A landscape with many valleys, sampled at points; each row gives a point and its height.
A ball rolls from a point to whichever of its 2 nearest points has the largest drop for the distance, and stops where none of them is lower. Distance is the straight distance between rows; heights are no part of it.
<745> height 71.3: [123  84  76  60  86  90  81 104 122 139  94 100  73 124  90  77 110 121
  98  94  81  61  93  59  78 119 114  94  95 135 106 110 129  90  99 139
 102]
<164> height 74.5: [109  70  81  57  82  93  86  96  96 137  77 113  72 115 113  85  90 100
  89  70  94  73  90  67  72 108 122 105  82 136 129 112 118  77 115 155
 116]
<1481> height 69.8: [129  94  78  74  85  92  77 106 116 132 105  96  72 124  83  75 115 123
 105 106  77  76  94  61  88 121 108  86 100 124 101 113 117 106  94 122
  96]
<831> height 50.2: [113  60  82  82  97  75 106  64  52 116 108 128  58 113 112 102  95 127
 106 113 135 110  67 117  67  97 120 107 117 105 147 114  83  70  90 133
 141]
<1087> height 76.7: [114  81  85  69  86  93  90 114 114 144 113 106  93 108  95 103 101 115
  90  85  72  70 127  82  88 120 123  94 100 124 116 100 130  90  86 119
  91]
<486> height 64.1: [ 89 107  84  96 111  91 118 110 110  87 121 107 140  96  91 118 100 111
  91 103  93 102 125 131 123  88 103  88 121  74  76  83 101  78  81  65
  84]
<1423> height 37.7: [128 113 108 133  95  93  83  92  92  80  99  87  59 115  93  83 106 102
 116 136 121 107  66  95  80 125  89  95 104  95 119 119 101 120 105 100
 103]
<655> height 42.8: [100  98 110  77  86 114  85 110 139 115  90  70 107  98  95  63 107  95
  90  84  57 101 121  64 142 101  80  99  91 112  58 103 104 104 103 100
  85]
<601> height 69.0: [109  75  77  72  88  91  92 114  91 143 134 124 108  98  90 131 106 121
  83  89  76  84 130 109  83 117 126  94 124 118 127  95 134  83  72 101
  87]
<244> height 58.7: [ 77 135 105 132 118 122 120 118 100  54  90 106 131  90 112 108 112  65
  97 120 112 116  94 134 119  85  67  99 101  65  78  93  98 105 110  69
  76]
<631> height 48.2: [119 139 145 145 123 133 103 123 101  71  98  92  94 100  84 113 103  59
 118 132 112  91  98  97  82 135  87  82  84 112 112 107 114 139 102  91
  71]
<1462> height 54.7: [ 82  94 116 116 110  87 123  87  61 105  82 111  97 108 115 115  73  84
 107 103 132 114  81 111  94 106 116 105  90 104 136  90  98  97 106 100
 116]
<356> height 60.5: [102 125  88 109 112  99 109 117 124  76 130 105 140  99  84 110 125 115
  98 128  78 102 135 128 126 105  82  82 136  73  65  88 106  92  72  59
  64]
<1291> height 68.9: [ 59 105  86  85 124 105 130 133  86  85 111 124 157  96 109 140  90  97
 103  97 101  98 122 143 104  78 125  90 109  79  94  68 114  67  95  46
  76]
<998> height 73.2: [102  99 103  86 106 107 103 123 102 132 120 119 119 103  86 129 102  97
  89  85  69  71 135  93  91 126 128  84 105 128 125  88 140  89  78  95
  77]
<242> height 62.2: [ 93 113  83  92 112  87 114 112 124  83 129 105 142  98  92 116 112 117
  96 118  81 102 138 135 124  91  90  88 134  62  59  85  97  84  71  57
  73]
<476> height 39.5: [ 77  82 100  97 104  91 115  90  74 103  90 104 115  95 113 114  80  97
 100  75 117 114  92 114 103  82 121 106  93  98 118  83  91  89 101  95
 117]
<1277> height 31.6: [ 99  86  97  74  83 102  91 108 123 133  88  95  95 109  95  83  93 102
  88  75  76  83 114  69 105 110 111  96  79 126  95  99 115 100 100 121
  97]
<1056> height 50.1: [ 99  95  79 105  95  77 113  78 105  89 116 104 104  89  91 105 107 146
 101 111 107 106  98 122 112  82  91 113 124  76  82 106  72  98  86  88
 119]
<240> height 77.2: [113  98 124  86 104  98  92  87  99 116  63 103  49 122 108  75  82  69
 100  99 116  84  69  55  80 119 118  97  77 139 126 113 115 101 126 142
 125]
<964> height 50.5: [111 137 135 146 120 122 112 117 108  82  94  97 108 105  89 120 101  66
 113 128 107  94 101  95  95 128  93  75  88 110 111  92 113 120  96  89
  77]
<775> height 52.4: [ 87 118 123 106 121 121 119 124 106 107  93 108 133  98  97 128  93  70
  94  85  85  89 130  84 112 110 122  80  83 122  97  73 125  98 100  90
  78]
<1542> height 46.1: [113  64  85  76  95  73  96  73  58 124 102 126  61 106 114 106  91 116
  99  94 127 104  73 105  69  97 123 104 109 112 148 103 101  71  94 132
 132]
<1435> height 41.3: [126 122 114 145  95 101  91  99  98  73  99  87  70 114  87  93 109  92
 113 142 120 111  78 108  85 127  78  96 106  94 117 109  97 130  99  88
  95]
<1508> height 74.4: [ 98  96  85 103 102  82 115 100  86 106 131 117 122 100  92 141 104 123
  94 104 100  96 117 135  97 107 118  87 125  88 124  88 111  83  70  75
  90]
<734> height 65.6: [110 138 152 138 117 138  91 113 105  80  78  77  88  95 101  88 100  46
 111 104 108  95  96  75  97 119  78  97  69 107 100 113 105 141 124 109
  88]
<963> height 59.8: [132 101  74  99  82  81  74  96 114 104 127  81  69 105  73  90 124 151
 110 132  88 102  92  91 100  94  86 101 122  85  77 120  83 107  85  97
  99]
<407> height 60.1: [ 79 142 118 143 125 132 121 124  98  57  85 112 125  86 107 108 107  50
  98 121 115 112  97 128 111  93  66  98  91  74  83  88  95 113 119  77
  61]
<234> height 62.6: [ 84 136 145 144 127 142 102 117  98  60  75  91 107  79 106  98 106  25
 107 105 120 108  97 108 108 100  60 102  72  88  89  98  94 130 138  94
  72]
<569> height 48.4: [ 95  89  96  91  90  97  96  91 117 104  98  86 100  96 101  90  94 110
  94  87  90 107 110  86 124  85  96 104 100 100  73  96  88  96  99  98
 105]
<1475> height 7.5: [102 124 108 148 118 101 125  97  95  53  96 101 114 100 105 105 116  91
 109 150 125 126  75 146  92 104  56 118 113  60 115 100  72 123  98  81
 102]
<1256> height 54.4: [ 90 124 117 117 118 119 119 124 114  93 101 107 134 100  92 120 102  73
  96  97  83  95 125  94 120 110 114  80  93 107  90  80 123 103  96  79
  71]
<905> height 56.6: [101 125 108 116 111 112 107 116 116  95 110  99 125 100  90 113 115  90
 100 116  79  97 129  95 117 119  95  79 101 101  83  86 117 107  81  76
  64]
<561> height 43.0: [ 76  95 109 107 107  98 113 100  84 103  91 109 118  97 114 117  75  81
  95  77 111 109 100  99 105  91 122 100  88 110 115  82 107  89 107  93
 104]
<968> height 32.7: [136 102  91 112  92  80  82  85  95  90  98  97  51 119  92  79 110 117
 116 135 120 104  53  89  74 113  97  96 111 103 116 122  92 107 105 110
 115]
<1217> height 45.0: [123 135 121 149 110 115  98 112 101  69 100  89  88 103  82 105 111  68
 115 140 118 102  90 106  83 133  74  91  98  98 116 107 100 138 102  85
  79]
<1565> height 54.0: [112 105  98 118  97  96  94  98 106  97  99  93  92 107  90 100 107 103
 101 112  97 108  98  92 103 110 103  91 103  98  95  99 103 109  90  89
  95]
<1303> height 62.3: [128  96  80  90  75  89  71  87 118 108 105  79  70 102  84  65 115 142
 104 112  86 101  84  74  98  88  81 108 108  96  69 127  74 108 108 117
 116]
<570> height 52.6: [ 71 121  82 104 111 104 126  98 107  52 107 114 138  87 119  93 107 121
 103 111 106 119 110 150 127  68  77 110 125  44  64 107  78 101  95  80
 106]
<643> height 79.2: [135 101  77 103  88  75  82 100 105 109 127  94  74 122  80  96 126 141
 109 136  97  86  91  95  85 122 107  83 122  97 106 113 108 104  76  99
  92]
<1123> height 39.4: [110  95  97  78  79 105  80 104 134 117  96  73  92 103  92  63 113 113
  93  91  60  94 107  64 122 100  82 105  94 109  62 110  97 110 104 106
  94]
<588> height 64.7: [ 84  64  95  78  98 104  99 102  67 129  98 120 110  88 117 125  74  90
  97  63 110 103 104 108  74  97 144 116  87 127 153  85 121  83  99 106
 116]
<388> height 55.1: [ 63 120  88  98 113 109 128 118 105  55 107 113 145  89 117 101  98 100
 100 116  99 112 118 146 125  63  85 101 116  53  56  95  90  92  96  73
  87]
<435> height 58.6: [105  90  88  92  97  89 103 108 108 116 125 104 120 101  89 116 105 116
  91  97  79  94 128 105 112 102 113  89 117  97  90  84 111  88  78  84
  83]
<1514> height 36.9: [120  66  74  66  84  78  83  76  91 127  88 113  59 116 112  86  96 119
  98  84 109  92  67  73  65  95 113 103  97 117 126 112  96  75 112 148
 131]
<637> height 16.5: [ 95 125 121 153 115 106 119  93  86  52  80 103 109  94 116  96 110  71
 108 138 129 128  70 142  96 103  44 124 102  59 112 104  68 126 109  88
 105]
<1077> height 73.5: [106  64  72  81  84  76 102  84  77 128 119 120  83  94 102 121  95 133
  98  84 108  97 101 113  78  87 120 103 117  99 127 100  94  79  84 115
 118]
<1332> height 36.7: [ 93 118 107 119 100 117  94 103 120  65  99  80 115  83  99  81 131  78
  95 111  90 112 107 115 126  87  67 103  97  72  57 106  90 112 103  83
  83]
<921> height 48.3: [ 75 112 119  90 103 127  98 108 116  87  84  83 121  86 115  74  95  64
  86  71  80 108 119  80 143  78  93  98  79 100  51  88 106  95 120  89
  81]
<1227> height 56.3: [104  98  98 104  95  91 106 106 108 112 108  97 107 104  87 109 104 109
  92  98  95  95 116  96 106 105 110  90 104 100  95  84 109  97  87  92
  91]
<1409> height 48.9: [ 96 118 122 138 124  94 125  99  79  91  91 119 103 108 100 126  76  70
 110 129 131 106  86 113  85 116 105  90  94 105 136  86 105 109 101  86
  92]
<424> height 66.5: [101  64  71  53  90  95  82 111  99 146 140 117 113  86  92 132  97 125
  82  72  69  84 134 116  85 101 123 104 125 115 122  90 122  76  71  99
  92]
<1082> height 23.4: [ 90 129 133 156 126 116 117 101  85  58  80 104 111  95 114  99 103  45
 113 137 132 121  73 136  94 108  55 119  94  74 115  97  76 124 121  90
  90]
<1272> height 38.3: [ 98 124 160 159 129 122 103 103  86  68  75  97  76  94 105  99  80  31
 123 133 142 110  84 106  86 124  67 107  82 107 129 109  84 135 132  99
  90]
<461> height 55.8: [111 113 109 129  87 108  79  93 107  79  95  65  80  91  92  75 123  99
 100 116  99 111  89  88 108  99  69 109  99  85  77 115  83 122 110  95
  97]
<765> height 20.3: [ 88  78 100  75  79  97  95  96 107 121  70  88  89 100 108  72  76  94
  85  61  84  98  99  62 111  85 107 110  71 123  95  98  99 100 123 127
 121]
<89> height 25.0: [ 75  82  92  67  89 103  97  87 121  90  86  81 112  79 110  71  87 105
  88  63  86 113 109  90 144  58  94 110  95  91  51  99  76  93 111 102
 116]
<648> height 78.6: [120  71  70  59  79  82  81 103 109 151 122 111  90 104  86 105 110 135
  89  83  70  74 126  92  87 110 112  99 116 114 106  95 116  80  80 117
 100]
<1443> height 25.3: [ 75  96  89  82  96 102 105  89 125  77 106  91 119  76 108  85  99 121
  94  83  95 111 114 116 143  59  86 109 112  70  42 102  71  94 102  88
 107]
<1107> height 61.4: [103  80  79  65  88  86  91 103 118 133 131 105 118  95  81 116 100 129
  91  80  71  93 139 115 109  99 109  94 126  98  88  86 109  77  74  92
  89]
<1495> height 70.6: [ 74 100  85  85 118 101 120 125  83 102 121 126 151  91  98 152  96  98
 100  90  95  94 132 141  99  87 132  86 116  95 108  73 120  70  87  52
  78]
<1426> height 19.1: [ 73  81 101  72  90 111  96  93 120  98  76  88 116  92 117  81  81  90
  90  58  84 111 113  81 137  67 100 111  78 109  60  92  90  89 124 107
 114]
<387> height 29.7: [ 82  91 101  74  89 112  91  89 128  89  95  81 119  79 102  71 103 107
  93  77  77 111 112  94 146  66  85 110 102  83  40 102  77  87 107  94
  99]
<201> height 82.4: [110 130 142 116 126 120 114 125 102 109  93 111 110 109  88 130  90  72
 107 105  95  70 116  77  87 132 119  76  73 126 122  86 133 118  90 103
  79]
<430> height 77.6: [122  91  84 104  85  76  91  99 103 119 126 105  93 109  80 111 110 134
  97 119  95  84 106 103  89 112 112  88 124  95 114 100 111  91  72  93
  91]
<672> height 57.0: [ 75 125  98 115 111 116 118 115 103  60  99 110 135  90 118 101 104  84
  93 116 103 113 110 136 126  74  78  98 103  60  60  92  93  98 104  72
  81]
<1318> height 24.6: [ 81 136  98 127 110 116 118 103  98  42  98 104 130  86 123  89 132  94
  97 130 116 116  91 152 117  75  50 117 114  41  72 111  81 116 106  82
  95]
<711> height 64.8: [130 125  89  87  86 107  61 115 121 108 117  65  74 125  80  65 129 127
 113 126  73  91  88  64  95 129  87  92 104 115  83 131 117 126  95 105
  81]
<1417> height 72.6: [ 86  94  82  98 111  88 125 110  72 107 122 125 141  98 104 149  96 107
  97  96 103  98 117 141  95  99 129  97 117  91 129  82 113  74  78  64
  92]
<541> height 52.0: [ 90 103 114 135 111  92 118  90  80  91  85 104 102 106 108 112  77  81
 106 112 124 113  89 108  97 108 105 102  89  96 122  89  92 102 103  96
 106]
<11> height 40.1: [ 95 111  98 119  93 106  99  97 114  74 108  82 113  87  98  89 118 105
  93 110  94 114 105 116 125  83  77 104 109  79  67 104  83 107  91  84
  90]
<731> height 12.8: [ 88  78 103  81  83  99 101  88 109 109  74  90 103  93 112  80  82  98
  89  59  95 110  97  75 123  71 104 112  80 110  75  94  88  94 123 114
 121]
<646> height 45.5: [ 91 101 113  81  90 124  88 102 135 105  90  78 112  88 103  62 104  74
  92  78  66 103 115  77 141  85  82 100  85 102  49  96 100  99 108  94
  85]
<126> height 49.5: [110  80  83  93  83  78  98  78  90 112 103 103  72 102 100  93  95 139
 101  96 108 107  83  85  90  87 104 103 108  98 102 109  79  86 100 122
 128]
<419> height 62.7: [129 111  84  85  79 100  55 108 126 109 121  61  75 114  78  63 128 136
 110 122  65 101  95  68 105 115  78 102 106 110  73 124  96 114 103 102
  85]
<1117> height 31.5: [ 79  92  77  87  99  88 116  74 111  84 102 101 113  80 105  89  97 136
 100  84 102 118 103 118 131  62  90 112 124  76  61 111  64  88 100  98
 123]
<1161> height 52.8: [116  84  91  93  83  86  90  83 103 113  91  93  69 108 104  84  93 118
  96  92  95 103  82  69  98  93 102  99  94 106  97 104  90  97 110 119
 120]
<97> height 46.0: [ 85 100 111 103 104 104 109 104  97 112  90 102 118  99 110 113  81  78
  92  78  96 100 111  85 112  95 116  94  81 118 105  81 117  98 106 101
 104]
<149> height 51.4: [108 105 107 114  86 103  91 103 115  99  96  84  90  99  99  83 105 100
  97 103  89 104 102  77 119  96  89  97 100 102  81 103  97 110  99  96
 100]
<241> height 58.4: [100 126 105 110 107 117 108 120 123  84 121  98 135 102  82 111 125  91
  99 123  78 102 128 111 122 113  89  78 117  89  68  86 113 100  80  67
  56]
<1333> height 75.7: [105  54  58  55  82  85  93  85  88 137 123 117  89  83 101 113  95 144
  97  70  95  96 104 112  75  82 115 115 117 109 116 105  88  73  85 125
 129]
<1521> height 68.5: [121 139 145 113 103 135  74 115 113  85  87  63  62 112  93  75 109  65
 115 117 100  83  77  62  82 135  83  93  71 125 108 129 114 145 119 118
  97]
<225> height 79.3: [108 112 138 114 112 110 100  96  96 107  70 100  71 113 109  92  73  64
 104 101 119  94  83  65  85 122 112  92  72 128 125 102 109 116 121 123
 108]
<443> height 69.3: [ 98  72  85  85  96  93  98 101  59 134 122 130  99  93 106 137  95 104
  93  88 106  96 104 125  66 105 137 104 114 120 156  91 122  81  78 103
 104]
<1562> height 41.0: [106  64  81  70  80  81  92  83  76 130  89 117  68 109 107  98  85 117
  94  77 110  97  81  86  72  94 120 106  98 116 133 102 101  80 104 136
 129]
<345> height 49.4: [ 83 100 114  81 107 112 110 117  99 118  92 104 127 101 104 122  88  79
  88  70  80  89 133  81 107 106 128  90  83 124 106  81 127  92 105  94
  86]
<34> height 78.3: [117 106 128 108 108 101  92  89 100 103  69 101  53 122 110  79  85  76
 108 111 117  94  72  70  78 123 113  90  79 127 127 114 113 113 120 125
 117]
<351> height 53.7: [103 114 112 122  90 115  89  99 110  86  91  70  92  91  97  80 115  84
  96 103  92 108 101  84 118 101  76 103  92  89  75 109  95 114 108  91
  94]
<1023> height 81.3: [109 131 147 114 118 126 110 119 106 105  83  99  97 110  95 111  86  61
 102 106 100  74 105  65  87 129 116  81  73 128 117 102 127 128  95 116
  89]
<521> height 41.4: [ 96  68  78  76  83  81 103  83 105 117 112 102 100  90  92 105  96 136
  92  74  90 101 111 102 104  81 110 110 114  99  92  93  85  81  90 108
 116]
<628> height 53.4: [106  85  74  96  89  71 105  82 111 107 128 100 100  91  86 111 110 155
 103 102  99 103 105 115 110  91 100 105 131  83  82 105  81  89  73 101
 112]
<1383> height 36.1: [ 83  66  69  66  92  85 106  86  96 115 123 108 112  85 100 112  91 142
  97  64 106 105 112 126 105  73 116 115 120  94 101  96  74  76  90 104
 128]
<1018> height 27.2: [137  91  88  90  95  70  77  71  94 103  97 107  46 123  98  74 105 118
 113 121 120  99  55  78  68 107 104  94 105 107 117 116  90  90 109 129
 126]
<933> height 57.2: [ 87  85 123 107 114  91 112  83  65 113  79 113  92 112 116 115  64  72
 104  91 131 108  87  95  83 112 130 104  80 115 147  86 106  97 111 108
 118]
<1416> height 42.9: [ 98 121 153 150 130 117 114 102  80  80  78 108  87 106 106 117  69  45
 113 134 135 105  85  98  87 122  89 101  78 115 132  97  91 122 120 100
  91]
<355> height 64.0: [ 93  71  73  61  89  92  93 107 104 136 128 108 118  89  92 123  95 118
  85  64  75  92 136 109 102  97 123 103 115 110 108  90 110  77  81  96
  98]
<838> height 58.1: [122 114  98 113  76 104  62  95 107  80 101  54  73  98  86  66 131 116
 110 115  89 110  83  83 106 101  67 107 101  88  74 127  86 127 115 101
 101]
<506> height 67.3: [ 70 107  90  95 117 104 126 121  87  83 103 113 145  97 110 126  91  93
 102  88 101 107 115 133 115  74 115  94 102  78  89  72 104  75 101  63
  82]
<1037> height 53.9: [ 91 129 130 128 121 126 109 115 108  83  77 100 119  98 105 109  96  57
 101 100 100  98 106  85 114 104  97  90  73 109  89  90 112 118 111  92
  82]
<607> height 60.2: [128 109  86 100  78  98  62  95 119 101 106  68  72 105  83  62 120 126
 102 114  81 101  83  73 105 100  76 108 103  94  68 124  86 120 111 105
 101]
<88> height 67.0: [118 130 142 125 110 129  83 107 106  88  79  72  75 102  96  89 101  59
 113 111 101  91  88  71  90 125  87  97  73 120 104 119 106 139 116 112
  96]
<739> height 33.3: [ 79 125 108 120  99 126  97 102 109  52  95  85 116  74 110  71 133  72
  93 109 102 111 108 128 126  75  60 114 100  49  48 107  85 107 113  89
  77]
<735> height 45.4: [ 87  80  89  85  92  89 103  88 109 105 102  95 113  93 105  99  87 115
  93  71  93 104 112 101 116  77 115 104  99  96  86  89  88  88  99 101
 110]
<300> height 49.0: [ 83  71  89  74  91  94 100  98 101 120 100 101 117  92 109 113  82 113
  89  54 100 104 115 105 102  80 122 112  96 115 106  85  98  82 103 103
 114]
<594> height 76.1: [113  93  84 106  93  72 107  95  95 114 126 112 111  98  91 122 105 136
  94 114 100  94 107 118  96 103 111  92 125  86 112  92 104  88  73  85
  98]
<674> height 45.2: [100  53  71  58  75  91  91  86  82 139  96 112  82  96 110 102  83 118
  92  59 101  99  97  88  76  85 119 116  90 118 121 100  98  75 104 136
 128]
<896> height 64.2: [ 99 130 144 144 111 135  90 107 100  69  75  77  92  83 102  87 107  42
 105 105 105 102  96  86 106 108  65 106  68  95  92 107  96 132 131  99
  77]
<837> height 51.9: [ 75 114 118 110 115 125 111 112 105  85  75  98 127  95 110 100  91  58
  98  85  96 106 109  91 129  88 104  90  78 107  73  81 107 103 117  90
  86]
<482> height 62.1: [ 71  61 106  81  99 102 105  92  61 123  82 109 105  93 123 115  70  88
 104  64 125 116  90 105  79  89 142 123  79 124 144  88 108  80 107 110
 126]
<630> height 46.2: [ 96 119 141 148 137 105 126 105  86  80  83 118 101 106 101 129  77  55
 115 129 130 100  88 108  87 126  97  90  82 109 133  84  97 116 105  88
  82]
<1441> height 43.5: [ 96 111  94 121 100  93 116  99 108  74 104  97 117  92 103 107 103 111
  98 112 104 114 104 121 117  89  85  98 112  73  80  94  88 101  87  80
  98]
<553> height 71.5: [112  94  94  82  93 104  90 116  96 142 129 125 107 105  85 131 109 112
  89  92  75  69 130  99  77 126 134  82 114 125 138  94 144  87  68 105
  74]
<1511> height 26.6: [ 88  76  97  64  88 102  93 104 116 131  77  93  98 105 105  80  79  96
  81  61  75  83 116  66 105  98 114 112  71 134  93  95 117  97 115 125
 113]
<1128> height 61.5: [ 83 142 137 148 134 136 113 120  93  60  77 107 119  85 106 106 106  33
 105 118 122 109  94 123 108 104  65  99  82  84  91  91  94 124 130  86
  66]
<1265> height 52.7: [119  81  79  78  76  88  84  97 114 128  95  97  77 110  94  77  99 125
  95  91  91  89  93  68  90  95 102  98  98 111  91 109  96  96 104 122
 115]
<743> height 69.9: [133 137 130 113 103 120  59 109 104  76  94  60  51 118  94  72 115  79
 116 124 107  90  68  73  79 141  75  89  86 118 111 136 116 147 125 115
  97]
<1191> height 71.4: [ 93  68  82  87  94  85 101  93  63 124 121 123  99  89 105 130  87 118
  92  87 113  99 102 127  75  93 131 107 112 110 147  93 103  80  80 103
 120]
<223> height 75.0: [101  84  98  75  95  97  93 115 108 134 115 109 118 105  90 115 100 107
  86  76  70  77 138  90  98 115 118  86 102 125 103  87 129  89  84 101
  87]
<38> height 80.4: [109 125 152 122 122 121 106 111 101  98  73 100  84 112 102 110  76  54
 111 109 110  85  91  65  83 127 112  89  63 127 118 103 116 129 113 116
 101]
<1176> height 32.9: [122  76  83  79  86  77  86  69  90 119  89 112  50 119 104  72 101 120
 102  98 113 102  60  68  74  92 106 101 102 115 119 118  83  83 114 141
 131]
<190> height 56.5: [121  89  72  95  85  73  90  88 107 109 127  96  88  99  81  94 117 153
 101 120  97  98 104 101 100  92  97  98 126  86  83 110  85  97  83 100
 107]
<454> height 28.9: [ 77  91  86 100 113  80 137  86  74  87 114 121 133  91 113 122  96 131
 106  97 123 112  94 152  97  86 115 118 119  72 123  95  83  83  83  83
 122]
<480> height 76.0: [112  82  97  74  93  99  92  92 105 127  66 107  61 122 111  77  84  85
  99  81 100  76  78  55  73 117 120 101  73 142 124 107 118  92 117 147
 124]
<511> height 49.2: [ 90  56  80  67  83  88  94  93  80 126  99 106 102  92 107 109  81 118
  93  59 105 104 100 106  86  81 128 113  99 111 123  93  93  78 101 113
 128]
<937> height 65.5: [ 84 110  95 105 107 100 121 109 104  86 110 111 139  98 101 126  99  95
  94 101  93 100 118 120 119  89 107  87 110  89  89  81 107  85  86  71
  83]
<305> height 71.6: [138 129 107 114  98 110  57 107 106  83 102  63  54 118  83  73 122 103
 114 131  98  98  70  79  82 130  77  92  97 110 100 129 109 134 115 103
  97]
<610> height 49.9: [ 78 111  78 101 114  87 133  90 107  69 116 108 133  87 113 105 106 132
 102 107 112 111 106 146 124  75  85 109 127  57  74 104  81  94  86  81
 113]
<508> height 54.2: [120  77  84  89  94  68  97  57  66 107  98 119  49 119 105  85 101 128
 108 114 136 111  57  97  67 100 108 103 120  99 135 115  79  82  96 137
 140]
<1205> height 29.2: [ 80 128  99 120 104 114 108  99 107  45  97  95 120  81 113  80 134  96
  92 116 104 114 104 140 125  68  49 117 113  41  53 112  81 117 107  85
  94]
<1103> height 33.9: [ 95 117 143 150 116 111 108  91  82  67  76  93  75  97 106  89  91  49
 115 130 137 117  70 108  86 117  67 109  84  89 127 106  80 128 130  99
 103]
<417> height 59.6: [ 81  71 120  90 105 100 111  89  52 123  82 115  93 104 121 111  64  74
 101  78 131 112  82  97  73 107 139 113  79 128 153  91 110  86 116 113
 126]
<1320> height 49.8: [119  73  68  67  78  76  87  92 116 131 113  98  84 107  87  89 101 143
  95  89  84  88 106  78  95  94 101  99 111 106  89 106  91  87  90 119
 113]
<1366> height 62.8: [140  99  65  88  81  78  66  88 110 109 119  81  68 111  74  78 127 162
 116 126  94 100  82  80  92  95  83 106 115  92  72 131  78 101 103 115
 110]
<909> height 45.9: [112  73  71  78  81  72  96  82 101 126 110 105  83  97  97  98 100 150
  98  85  99  99  98  93  87  80 105 106 114  96  97 106  79  81  93 120
 125]
<1267> height 72.8: [111  74  75  58  85  93  90 105 113 139  86 103  75 117  99  85  95 107
  91  71  74  68 101  66  80 112 113 106  89 137 107 105 120  85 103 140
 108]
<1138> height 66.9: [ 91  71  86  82  99 106  98 109  65 130 117 127 117  84 109 135  84  89
  96  64 101 100 118 118  74  98 144 108  97 122 149  84 124  81  87  93
 106]
<1450> height 29.4: [ 78  70  71  76 103  79 123  85  85 102 130 116 127  83 103 123  97 142
 101  73 112 105 107 148 101  79 124 117 128  83 106  98  79  81  86  88
 127]
<787> height 50.3: [ 68 113 119  99 111 129 102 107 107  84  77  91 120  84 122  91  85  54
  92  74  96 110 112  86 137  76 100  95  71 101  61  89 105  95 127  91
  92]
<1216> height 53.0: [ 99 117 125 129 116 111 109 113 100  91  90 101 109 102  97 117  94  70
 102 112 104  98 104  94 104 111 100  84  87 105 104  91 107 110 100  87
  85]
<611> height 68.4: [133 111  84  72  90  98  70 111 126 128 106  85  75 135  79  78 126 125
 108 118  78  70  93  64  89 135 112  85 101 131 103 120 126 117  89 118
  88]
<364> height 17.8: [ 97 130 105 144 106 105 110  94  99  45  96 101 122  90 110  95 135  98
 101 140 113 127  84 149 101  91  47 120 115  48  91 113  77 130 105  83
  98]
<1287> height 46.4: [ 93 107  88 116 108  83 126  90  99  82 111 106 120  95 102 109 107 127
  98 117 112 111  97 134 113  87  88 104 122  72  90  97  83  99  85  79
 109]
<1425> height 29.5: [ 80 114 140 151 125 112 116  88  82  60  74 104  93  96 117 102  84  48
 118 131 139 124  70 122  92 109  66 117  81  95 125  97  76 119 123  98
 101]
<162> height 36.0: [109  94  98  82  82 104  85 108 131 128  96  88  90 110  91  70 102 106
 100  92  73  88 107  63 114 110  96 100  92 115  79 108 111 105 107 114
  96]
<885> height 20.7: [ 64  80  72  82 116  85 140  85  72  90 118 123 132  84 110 118  95 142
 112  76 126 116  96 159 103  79 122 127 127  71 116 104  73  78  85  87
 137]
<591> height 34.8: [ 70  84  94 102 111  83 126  93  72  93 103 115 129  92 115 129  87 106
 100  90 121 111  91 136  98  82 123 112 103  84 120  82  87  82  90  85
 118]
<590> height 66.8: [138 125  92  87 100 103  65 115 124 112 124  82  70 138  76  78 132 127
 118 133  77  80  88  66  89 139 104  79 103 121 101 125 127 123  89 110
  78]

Where does a ball stop that starts at each point below?
<1037> -> <731>
<1417> -> <885>
<407> -> <1475>
<443> -> <1475>
<38> -> <149>
<1256> -> <885>
<1087> -> <149>
<745> -> <149>
<1216> -> <1018>
<630> -> <1475>

Call two points neighbours if one is among the 2 nearest of the other. Go from one point of each pair to the other, from neighbour to neighbour, staying as low as possible. Name the highest point that can't be avoided.
<1443>, <731> -> <387>
<1475>, <149> -> <1037>
<1475>, <1443> -> <1056>
